Points, in no order, along strands that fork, close into loops and pass close to each other.
Points whose rows are less than 96.2 apart are linked; no others are.
vuv: [  7  -2  11 -48  47  -3  -6 -12  14 -53 -42   9   6  -2  12 -40  34   6
   0   5 -11  12]
Bik: [ -6 -11 -21 -42  15 -11 -33  15 -35  -6   0  27 -13  36  -4  40 -39 -38
   7  27  21   7]
Nep: [-39   3  -5 -30 -52  -2  10  23  -3  -1  -4  34  12  16  -6   3  -8  -1
 -62  30  15  30]
Zal: [  6  44  -6 -41 -31  34  -5 -20  61 -36   6  13  15 -44  18 -10  49 -28
 -18  20 -38   9]
Fuz: [ 10 -16  13  27  33 -16   4  16   0 -28 -40   3 -13 -11  -4 -23  -3  -6
  12  25  10  33]
bemis: [  7 -12 -32  27 -72   2  24  -6  -8  49  48 -36 -15 -34  -7  14   2  27
  19 -16   1 -52]
ruro: [-10   0  10  67 -34 -30  46 -13   4  22  -3  -6  -9 -26 -26 -35  25  44
  16 -19  46 -20]
Tir: [-35   7 -15  55 -17 -58  16  -6 -37  19 -16  -5 -23  -9 -35  -6  24  30
  36 -15  43 -12]
vor: [ -6  -1 -37 -12  16 -52  -5 -10  17 -67  19  51 -16  -6  -1   8 -14  -4
 -15  37 -35  20]
Luvup: [-10  30 -25 -22 -21  13  13 -20  14  -3  50  17 -50 -19   1  23  -2  15
   0 -20 -26 -22]
pasot: [ 17 -35  -4  22  55 -25 -34  41   7 -31  -1 -30  10   4  32 -35 -12 -16
 -24 -12  -9 -10]
tipin: [  2   1   9  -5  29 -24  23 -38  -3 -39 -31  15   7  14  52  11  25 -37
 -10  39 -15  39]
nad: [-39  37  -8 -69 -19  27   1 -21  46 -37  39  39   6  18 -21  30  -8   1
 -21  -7 -21  13]
gim: [-41 -13 -10 -26 -30 -14  -8  23 -38  25   9  24   9  52  -4  26 -17  -5
 -57  19  42  14]
Kifed: [  0   2   9  14  23  -9  -4  14  27 -41   3  29 -16   6  -6 -28 -20 -17
 -21  13   6   4]
romem: [ -3 -31 -19  31  46 -27 -10  24  -8 -29   2 -19  14  21  58   4 -16 -49
 -27  24  -7  12]
ves: [ 14 -15  -8  22   5 -53  12  -4 -25 -25 -47  16 -13  -5 -23   5 -23  15
  49  37   4  46]
sito: [  9  -3 -22  13  23 -74   3 -13   7 -61  -6  47  -9 -16 -24 -16  -9  31
  -6  -6 -22   6]
Datur: [ 17  19  -8   1  32  29  -6 -15  -2 -18  13  23   9 -32  38  36   8 -52
  -4  12 -42  19]
Kigu: [ -2   3 -17 -20 -60  16 -35  25   4  45  39 -22  -8   3 -32 -16  13  30
 -11   9   3 -46]
tunud: [-26  -3 -13  28 -45 -36   8  20 -24   4   2   7  -9  -2 -19  16 -19  17
 -28 -19   4  -5]
Nal: [ 13 -13  46  35 -10   0   2  10  23  24  -1  -8  17  26 -27 -41 -12  12
 -29 -16  49  -5]
Nar: [-15   3 -17  10 -23 -19   4   4   1 -10   5 -33 -12  -8   9 -23  28  33
  15 -23 -11 -53]
komil: [ -3  11 -17 -44 -27  37 -42  20  -8  39  34 -14 -31  -4  -1   8  -2  -6
  -3   3  10 -23]
Tumu: [  3 -36 -29 -19  37 -15  -8  37 -22 -35 -39 -17  13 -39 -15 -40  14  56
  31 -25 -22 -23]
rek: [ 13 -16  26  42  32 -33   7  16   6   3  -5 -11  -9  10 -18 -42   8  21
  -6 -50  54 -20]
godop: [  6   6  20  36 -15 -18   7   9  36  -9  29  24 -24  11 -20 -32 -18  -6
 -36 -16  32 -18]
kep: [-13   2  23 -23 -52  37  12  -2 -23  50 -25 -44  33  22   3  12  14  23
   8  11 -21  19]
Zit: [ 28  16   3  24  51  22 -33  16   2 -20  -4  15  17 -38   4   9  -8 -48
  19  22 -57  15]
Vudop: [-16  -9 -28   0  -4 -36  11   1 -32 -24 -48 -14 -26 -20   5   8  16  17
  51  44 -14  18]
nede: [ 36  23  13  22  26  31 -31  12  30 -20 -15   8  19 -52  12 -25  33 -39
   3  28 -29   7]
Ponen: [ 14   8  12   8  44  -3  12 -33   0 -21 -21 -21   8 -14  52  -7  52 -18
  18  29 -44  25]
Dem: [-17  10 -23 -54 -19 -12 -22  -3 -32   4  13  26  -7  21 -40  49 -42  26
  10  -7 -36  -5]
Gorim: [ 25  18  43  19  26  38  -3 -15  24   8 -25 -12   1  -8 -19 -43  14  -7
  41   7   5  -4]
lufal: [-17   4 -13 -38  -2 -34 -42  20 -22 -16   0   6 -24  33 -29  15 -28   4
  11   2  -1 -27]
Sokob: [ 12 -17 -15  46  22  -5   7  18   3   9  28 -37 -11   5  70  29   0 -52
 -11   6  -6  21]
mub: [  3   0  28 -11 -37  49  18 -12 -12  63   3 -11  26  26  13  28   1 -13
 -19  12  16  43]
pavuz: [-14 -18   7  50 -15 -14  31  -4   8  47   0 -30  -1  -7  -7 -32  34  38
  55  11  73 -36]
bigi: [ 20 -18 -21  19 -10  50  -3   6 -13  55  16  -3 -17 -63  32  35 -31 -32
  -4  -1  28  43]
lare: [-16 -12 -24 -10 -25 -22   6  -7 -58  20   7  13  19  25 -22  71 -58  18
  -3 -30 -25   6]
bag: [ 24 -34 -16 -26  86 -21  -1  21 -15 -43  -1  -1  -4 -21   3 -45  45  49
  15 -30 -11 -22]
vemor: [ 20   9   9 -10 -32  49   7 -25  -2  56  28 -47  -2  10  -4  13  13   4
  41 -11  -7 -34]
zus: [-15  20  34  -3 -22  -5  -3 -14   2  25  11  10   4  41 -50 -12  -5  42
 -16 -23   3 -23]
kinab: [-23  33 -34 -68 -10  36 -13 -17  24 -18  42  31 -27 -29  -4  38  -6   4
  -2 -12 -33  10]
Kis: [ -1   1  13  -5  35   4  -7  -1  10 -28   1   4   9  46  13   4 -26 -34
 -10  -7  -5 -19]
vog: [  7  -4 -12  32 -12 -13  34 -21  11   1  60   5 -30  13  54  33  -8 -22
 -44 -29   4 -14]
lipe: [ 10  -5   9   1  39  19 -12   4  -6 -11  -7 -29  44  39  41  29 -24 -51
   6 -12 -40  -4]
Melu: [-18  -7  26  10  14 -28  25  -9 -17  20 -43 -39   5  28 -15  -7  21  43
  31 -23  37   4]
dag: [-21  14  24  -7   9  -1  39 -40 -10   6 -34 -25 -17  22   2 -11  42  32
  57   9  18  -6]
palig: [  8  -6  16   8  53  24   9  -1   4   0 -43 -39  13 -12  12 -40  35   8
  63  11   8   1]
kos: [ 37  -8 -11  32  12  18   9 -20  16  17  64  -9 -36  -9  62  24   6 -54
 -20  -6  12  -3]
naba: [ 25 -13  12  33  17  17 -32  39  20  -5  -7 -30  14  -8   8 -24 -22 -27
   2   2 -18  -6]
pima: [  2  16  -5 -12   2  67   2  -6  14  19  26  66  19 -42 -23  24 -51 -24
 -25  -3  -1  32]
vake: [ 10 -13  -6   1  46 -48  14 -27   4 -55  -3  32  36  48  10   5 -32  -5
 -14  -6 -14  -6]
fure: [-15   7 -13  11 -15 -23  15 -11   0 -11  36  23 -25  14   2  30 -28   0
 -28 -25 -12 -17]
nusut: [ -9  -3  42   6   2  -6  -5   2  -6  31 -17  10  13  26 -58 -49  12  56
 -18 -17  42   0]
ros: [-20 -23 -12  32 -49  -5  16  32 -37  34  15  15   6  -2 -12  35 -47   9
 -40  -1  13  34]
pebid: [ 13  15  14 -27  26  31 -29  12  30 -32 -45   3  17 -42   4 -54  46  -9
   8  23 -13   5]
soga: [  2   4  17 -10  27  15 -18   8 -14  16 -34 -43  17  39  10  30 -10 -35
  40   3  -4  15]
zazen: [ 16 -31  -3   3  66   4   7   3   0 -17 -10 -38   6 -25  37 -51  54  31
  34  -3 -10 -18]
basa: [-10   1  -5 -35  20 -24  11 -18  27 -59 -17  15   7  13  43 -19  27  -6
 -37   7 -20  14]
gibug: [-18 -15  -8   4 -10 -25  -5  20 -25  -7 -37 -28  17 -11 -27 -16  -3  49
  23 -24 -22 -23]
mirak: [ 22  -6  21  29  -6  26  17 -20  34  31   3 -28  -2 -13  -6 -44  30   4
  52  23  39 -38]
Limun: [  5   5  11  22  -4  10  17  -6  -3  30   2 -56  -4  26  17  26  -6  -4
  34 -20  -5  -1]
sabif: [ 44  -7  -3  34  -7  50 -18  22  12  32  18  -5   9 -50  16  21 -17 -60
   0   4   5  16]
gid: [-17   1   6 -17 -12  49   9   3 -14  31  20  52  34  23 -33  18 -51  -7
 -39  12   5  29]
medud: [ 42  21   2  -2  -1  64 -16  -5  33  21  30  34  10 -60   8  23 -11 -47
 -17  -6  -8   7]
Kosaf: [  4 -10   2 -11  41 -62 -14 -15  -7 -36 -21  10  -2  44  -9  -9  -9  16
  -3 -37  17 -23]
pob: [ -2 -24 -28   0 -34  27  -6  19 -14  47  37  12 -26 -39  10  22 -44   2
 -37  -3  30  23]
did: [ 10  19   6   4 -11  31  25 -21   8  -7 -10  -7  -4 -24  32   8  22 -22
   9  14 -35  16]
Zigin: [-18   7  13  45   2 -36   9   2 -28  46  -7 -28 -20  29 -42  15  -3  27
  36 -10  36  -1]
Faveg: [-21  -5  10 -21 -37  12  12  12 -14   2 -51 -26  25  -1   5  -5  -1  12
 -11  15 -19  26]
kofo: [ 11 -24  21 -11  51 -45   3   3 -15  -8 -24  -2   5  29 -12 -21  24  29
  -7 -70  56 -19]
gezu: [  9  -4  15  16   2 -60  17 -27 -14 -29 -29  46  -1  11 -45   3 -29  27
  11   0  10  18]
kisaz: [-16  48  15 -57 -11  29  -7 -23  70 -44  12  20   7   3 -11 -18  28  -3
 -10   3 -19   2]
Pafi: [ -4 -10   1  44 -73  -7  33 -13   3  43  12 -27  23 -20 -24 -20  17  49
   6 -13   6 -35]
tus: [-28   8  -8 -10 -34 -31 -34  19 -14  24  15 -26  -7  20 -23 -18  22  37
  -4 -26  23 -63]
favub: [-18  -6   3 -21 -25  16  11  18 -10 -21 -33  25  27  -1  -5  12 -28 -20
 -24  31 -20  40]
dalok: [  4  33 -16 -40 -19  33 -28  13  20 -16  -5  17   1 -45  40  17  42 -54
 -27  28  -8  11]
zerag: [ -5  19  -5 -45  21  30 -49  12 -18  11  10   9 -34  14   3  26  -9 -42
  11   9  10  -7]
dukid: [ -6  -4 -45 -22  -6 -45  -5  -2 -22 -43 -11  20 -41 -13  11  28   1   1
  13  34 -31  16]
kipot: [ 13  15  32  -6 -51  37  15 -30  17  49  26 -18  10  22 -31  -6   3  29
  -3  -8  -7 -30]
Venin: [ 11   5  24  -5 -32  48   1  -1  16  40  29  18  19  14 -12   1 -26 -24
 -40   8  19  13]

How many points has the smallest loop of links through each point below? Write - if it is on no loop.
Kifed => 8
nad => -
gezu => 6
Limun => 11
did => 9

A piece is two or more points that can be reached from each other along the links. Count, over all rows, the pieces, the separate loops (a circle has one, a figure eight two, a Y none), the forks (points with three links) and the tips (points with one).
pieces => 4
loops => 4
forks => 6
tips => 6

Name the points in between on the shortest way along the links from the first point to the second, in order.
kep; ros => mub > Venin > gid > pima > medud > sabif > bigi > pob
dag; lare => Melu > Zigin > Tir > ruro > pavuz > mirak > Gorim > palig > zazen > bag > Tumu > gibug > Nar > tus > Kigu > komil > zerag > Bik > lufal > Dem
kisaz; pasot => nad > kinab > Luvup > fure > vog > kos > Sokob > romem
sito; vemor => gezu > ves > Fuz > Kifed > Kis > lipe > soga > Limun
